Each row is a point on a tangle of strands that fork, close into loops and nearly touch. The rows are in no order.
(in the rows, 128 means zero)
Two points are linked if the straight distance between their rows is under 80.4.
Z192: [ 67 153 147 178 129 153 117 156 102 106 108 136 131 148 134  92 133 117
 193 151 140]
Z138: [ 85  96 147 107 153 127 171 133  91 181 111 153 130 103 112 127 152 158
  75 196  96]
Z210: [117 136 137 119 140 129 116 116 106  69 135 132 148 118 125 120 156 121
 108 123 135]
Z913: [138 150  92 155 180  96 122 171 128 145 112  69 128 115 134 135 101 106
 164  85 128]
Z630: [ 89 117 140  86 172 113 172 117  66 156 111 141 147  94  98 132 153 146
  50 176  99]
Z149: [ 65 145 130 123 152 149 129 121  89  87 108 143 153 119 111 112 153 127
 120 166 124]
Z890: [122 119 109 112 168  91 156 119 130 158 109  82 136  94 114 149 111 134
  87 114 115]
Z994: [ 79 173 116 106 148 157 131  98 136  93 100 106 138 150 112 143 122 117
 138 138 124]
Z360: [153  85 163 156 141  95 131 148  85 112 159 161 175  81 142 110 163 126
  91  99 127]
Z597: [189  88 138 171  85 126 118 166 125 144 148 158 121 139 148 105 135 114
 157  99 142]
Z646: [119 101 164 201 137 115 109 173  75 111 130 175 185  95 149  82 150 110
 157 106 138]
Z895: [ 91 157 122 107 113 157 121  97 143  95 118 123 113 159 124 144 117 127
 145 150 134]
Z372: [157 180 103 104 157 123 115  90 135  63 150  97 169 136 109 115 112  94
 102  77 134]
Z336: [139 182 128  82 163 123 128  79 114  52 148 114 173 134 104 125 133 103
  95 103 134]
Z340: [140 117 126 113 106 128 132 113 185 180 117 102  73 136 138 163  94 144
 155 145 120]
Z990: [196  56 156 153 120  80 126 152 118 143 156 148 148  75 153 133 140 123
  90  88 120]
Z35: [133  96 144 140 150 101 131 146  89 110 127 132 170  88 132 120 154 127
  94 108 131]
Z933: [176 182  93  92 156 117 106  89 155  81 147  79 163 142  99 128  83 100
 122  57 144]
Z218: [189 102 134 187 130 104 114 191  91 134 126 130 148 104 148 100 128 111
 165  54 134]
Z425: [101 174  95  54 163 148 136  42 164 119 104 102 143 144  92 155  93 134
  95 127 115]
Z711: [198 144  91  95 135 104 134  92 147 100 140  83 148 128 111 139  79  96
 115  48 143]
Z201: [ 78 155 140  80 105 168 111  72 127  68 141 155 143 159 119 137 164 144
 108 168 131]
Z462: [ 90  95 153 159  79 158 105 135 120 112 162 215 146 147 147  82 185 121
 103 175 154]
Z85: [ 88 128 142 158 134 136 128 150 113 121 110 121 130 128 136 112 136 126
 153 147 137]
Z409: [135  75 145 148 134  98 131 156 119 162 119 142 138  84 144 128 136 144
 115 134 125]
Z834: [153 174  98 135 121 145 113 131 135  91 113 101 126 159 117 132 105  98
 170  89 142]
Z551: [168  96 128 103  60 130 127 110 185 154 155 148  90 152 140 154 126 141
 127 144 138]
Z692: [ 84  86 162 120 106 139 147 139 161 201 118 148  80 129 129 137 127 165
 120 203 124]
Z672: [135 140 106 160 184  88 129 165  97 121 117  83 177  99 114 126 127  97
 128  70 131]
Z511: [192  72 141 172  53 146 116 174 144 171 161 176  97 149 154 101 132 127
 162 124 143]
Z161: [ 67 179 138 139 110 174 101 114 106  47 118 163 144 168 124  91 159 112
 157 150 147]
Z274: [126 178 138  69 144 138 118  67 120  44 179 136 162 144 103 115 144 130
  77 124 127]
Z215: [101 144  85  89 200  96 153 101 130 178  97  62 134  97  92 163 106 135
  85 125 114]
Z690: [126  84 171 116 144 102 137 122  74 102 154 170 176  75 135 114 173 130
  41 136 110]
Z465: [113 100 147 120 106 132 141 133 158 173 114 131  71 138 127 149 110 155
 144 171 124]
Z992: [125 147  95  81 158 122 149  90 161 163 106  79 108 123 114 175  84 142
 101 124 111]
Z675: [215 100 112 143 105 101 130 143 140 153 136 117 114 126 132 141 108 124
 134  91 130]
Z199: [129  88 155 164  41 164 118 161 176 184 147 172  68 166 152 106 130 142
 162 164 140]
Z46: [136 178 124 133  90 176  95  99 126  52 135 142 131 197 133 126 133 102
 180 109 147]
Z415: [107 142 112  64 142 148 136  62 145 112 121 123 135 145 104 153 124 133
  90 154 115]
Z919: [212  88 120 139  74 110 127 129 157 158 148 134  87 126 133 142 124 128
 131 105 129]
Z174: [175 116 121 122  54 147 124 112 177 150 142 136  65 182 139 151 108 140
 157 134 130]
Z251: [108 119 128  88 152 113 161  97  98 125 123 131 140  96 105 130 144 148
  66 156 112]
Z635: [136 174  97 165 155 116 113 165 149 148 116  59 109 146 133 140  82 105
 194  91 120]
Z232: [149  79 153 147  79 126 119 148 135 147 153 180 121 113 147 114 147 135
 109 143 141]
Z121: [ 89 119 121  85 139 135 151  87 145 161 100 120 102 126 109 156 113 152
 103 174 106]
Z770: [188  96 139 198 100 122 110 193 100 147 136 154 130 121 153 100 132 109
 176  85 139]
Z257: [107 188  64 112 190 124 110 123 134 118 113  48 167 129 103 149  93  92
 130  81 139]
Z948: [101  73 152 155 158 103 145 162 114 188 107 119 118  76 131 124 120 156
 130 157 118]
Z563: [118  92 150  97 116 122 143  99 112 128 156 182 137 101 132 129 169 154
  47 162 118]
Z58: [150 122 130 183 156 100 124 198 110 161 120  97 134 106 147 115 120 132
 181  94 124]
Z667: [205 113 111 166 123 104 130 173 131 165 132 104 107 122 135 140 101 125
 169  66 121]
Z987: [ 63 129 148  81 109 154 139  96  75 103 154 203 157 124 110 106 193 146
  45 215 113]
Z852: [ 94 158 105 143 181 118 141 154 139 168  95  61 115 120 118 135  98 140
 155 127 120]
Z343: [169  93 130 116 136  80 148 125 157 186 118 101 105  92 137 153 107 144
 101 125 125]
Z598: [101 180 129 143 118 166 108 114 126  45 116 135 136 166 124 109 142  98
 174 125 145]
Z573: [167 148 112 118  88 157 114 104 183 139 126 111  86 177 136 158  84 124
 175 117 124]
Z591: [ 62 141 157  90 117 179 135  87  80  88 146 194 147 143 118  97 190 139
  79 213 130]
Z622: [122 118 155  77 140 126 141  92  92  95 175 176 153 101 119 123 181 139
  27 164 119]
Z484: [133 127 128 139 171 103 136 141 104 103 121 110 161  96 125 126 135 112
 110  94 123]
Z894: [ 53 161 128  96 142 168 141  88  84  80 117 152 151 135  95 117 163 139
 102 181 123]
Z953: [130 172  87 166 185 110 121 156 119 109 125  68 165 123 123 131 111  91
 147  75 140]
Z293: [139  59 147 116 115  99 137 130 115 156 144 173 135  81 141 129 164 151
  58 140 122]
Z396: [239 109 119 111  69 120 129 115 153 128 166 152 100 134 136 140 124 127
 108  86 129]
Z620: [158  80 130  90 134  91 159 103 153 177 118 114  98  91 128 162 118 153
  76 140 112]
Z56: [245 123 113 100  93 107 127 102 165 131 155 110 107 142 134 144 102 108
 113  70 139]
Z401: [172 136 121 168  85 156 127 170 141 142 132 124  81 170 153 118 100 110
 213 108 133]
Z413: [ 78 147 146 132 162 139 132 128  63  65 122 160 173 101 120  93 170 135
  91 147 135]
Z234: [143 118 140 182 143 112 110 166  87  98 134 136 174 110 148 103 157 112
 158  88 143]
Z294: [ 83 184  89 127 182 127 122 133 149 145 101  76 120 139 117 152  93 122
 153 112 133]
Z487: [ 90 114 137 131 114 150 136 131 134 131 110 134 115 132 131 123 133 133
 136 171 142]
Z22: [114 173 130 148 110 149 110 153 164 138 115 110  77 173 147 127  91 143
 210 124 124]
Z682: [140 170 110 121  84 171  96  82 160  68 131 128 122 198 133 131 108 107
 186  99 136]
Z700: [173 105 142 175 139  89 121 166  93 119 133 134 172  91 140 116 134 111
 132  66 129]
Z804: [ 61 167 114 131 191 132 132 166 140 188 101  63  95 133 123 147 107 152
 162 154 102]
Z930: [122 107 126  86 131 116 151 104 161 186 103 118  85 106 116 163 113 161
  99 168 105]
Z593: [158 142 121 101 120 131 128  88 148  87 136 123 134 130 123 138 124 118
 114 119 130]
Z654: [ 98 148 126 139 109 150 120 132 166 145 115 102  88 162 133 143  95 144
 183 144 128]
Z802: [ 75 113 134 101 111 158 139 101 129 140 114 156 108 140 114 126 148 151
 104 194 125]
Z670: [228 140  96 108 117 124 131 102 146 110 147 100 116 142 124 130  93 112
 133  67 138]
Z327: [133 180 106 150 115 149 104 156 152 136 110 103  86 187 135 126  80 111
 212 102 125]
Z467: [105 194  71 131 193 126 116 144 137 144 105  55 156 141 108 148  88 110
 157  96 129]
Z131: [151 142  83  91 159 102 137  99 175 155 111  67 113 115 112 163  75 120
 112  90 122]
Z915: [115  86 154 150  75 135 113 147 123 135 151 188 135 125 146 103 164 129
 131 164 141]
Z418: [ 79 116 132 118 160 127 152 128 112 142 102 120 133 102 111 129 140 141
  97 153 113]
Z704: [ 99 119 154 147  63 167 122 143 175 167 139 151  57 175 155 116 112 148
 183 172 138]
Z786: [184 128 123 159  90 134 118 157 136 113 139 140  98 147 141 116 129 110
 182 101 141]
Z160: [100 147 119 111 124 138 127 119 175 170  97  94  74 158 137 160  93 146
 166 150 115]
Z359: [165 165  91 147 151 117 118 138 126  87 129  82 150 136 123 127 103  91
 159  67 133]
Z356: [104 206 101 162 149 146 108 160 151 129 119  72 114 176 136 133  89 110
 207 100 127]
Z66: [118 165 121  97  91 159 111  61 168  79 132 143 127 177 135 138 126 118
 152 130 132]
Z912: [ 89 133 149 150 131 143 114 140  70  69 130 177 166 120 127  87 178 125
 111 150 141]
Z633: [122  74 159 131 141 100 147 138  87 146 146 173 161  66 134 125 173 146
  66 146 122]
Z883: [ 89 181  83  93 175 141 131  97 151 119 101  81 136 131 101 157 109 119
 139 115 128]
Z262: [161 149 105 131 113 141 112 113 166 117 117 108 114 154 129 133  98 115
 173  96 128]
Z367: [104 157  87  50 165 130 154  64 167 152  94  81 129 140 104 171  85 133
 102 127 118]
Z488: [110 123 118  74 140 133 155  83 127 131 116 134 121 116 110 148 136 141
  76 171 101]
Z8: [112 143 142 100 123 160 117  91 127  75 144 152 138 149 127 122 161 123
 101 153 136]
Z889: [133 157 117 123 122 127 116 119 125  77 121 111 139 142 121 128 130 111
 141 101 142]
Z76: [ 82 115 159 157  95 155 110 149  93  90 143 193 153 136 128  82 177 123
 120 174 149]
Z550: [162  84 131 149 139  77 142 149 136 167 119 108 112  94 135 140 118 138
 114 115 123]
Z203: [147  62 173 178 103 111 116 166  99 147 148 194 169  86 159  96 155 119
 136 121 142]
Z581: [162  76 144 158  37 138 119 146 160 166 162 175  78 156 147 118 140 135
 151 146 140]
Z126: [ 60 111 138  93 137 149 165 119 106 161 104 157 114 123 106 137 143 162
  87 206 114]
Z374: [143 128 147 161  68 155 119 168 161 154 132 141  72 177 154 117 110 137
 200 135 133]
Z709: [ 68 141 144 164 101 159 105 144 110  73 116 161 135 162 136  87 146 117
 186 160 151]
Z491: [129 131 160  92 153 109 135 114  59  81 181 179 173  95 126 111 172 138
  28 146 117]
Z414: [116  85 171 180 119 122 117 166  87 118 148 186 180  98 147  86 171 119
 139 138 146]
Z44: [ 60 161 144  84 120 181 127  73 102  77 134 178 147 157 116 121 170 140
  94 191 123]
Z221: [151 129  90 119 177  87 140 129 146 154 119  65 125 101 117 158  95 117
 115  93 120]
Z797: [182 103 141 186 140  97 123 195 122 189 132 101 127 108 142 129 107 132
 183  83 116]
Z86: [ 58 139 139 143 181 124 133 182 116 179  91  96 108 110 131 125 105 161
 153 164 110]
Z762: [145  67 152 147  85 119 138 145 148 181 137 156  99 115 146 131 142 157
 113 162 130]
Z175: [ 83 113 145 141 165 119 153 151 108 165  98 117 118  94 130 127 128 155
 135 151 119]
Z394: [189  67 172 144 117  84 115 153  87 124 168 175 172  79 163 109 171 127
  84  83 128]
Z67: [167 116 128 112  82 127 121 103 161 120 145 146 121 144 140 134 141 120
 116 127 133]
Z16: [141 126 113 164 170  89 134 177 128 175 111  77 124  95 125 140 110 132
 147 103 123]

A piece is all that can be reached along the links. How many separate loops has the piece of each point below (a circle has one, a figure eight two, a Y none), and how many tips (points with one link)?
Z484 => loops 1, tips 5
Z682 => loops 2, tips 2
Z786 => loops 1, tips 1
Z633 => loops 1, tips 0

How many points has the smallest loop of links through each point below? Write 0 if it is on no loop.
Z86 => 23
Z262 => 8
Z704 => 8
Z633 => 6
Z620 => 11
Z667 => 0
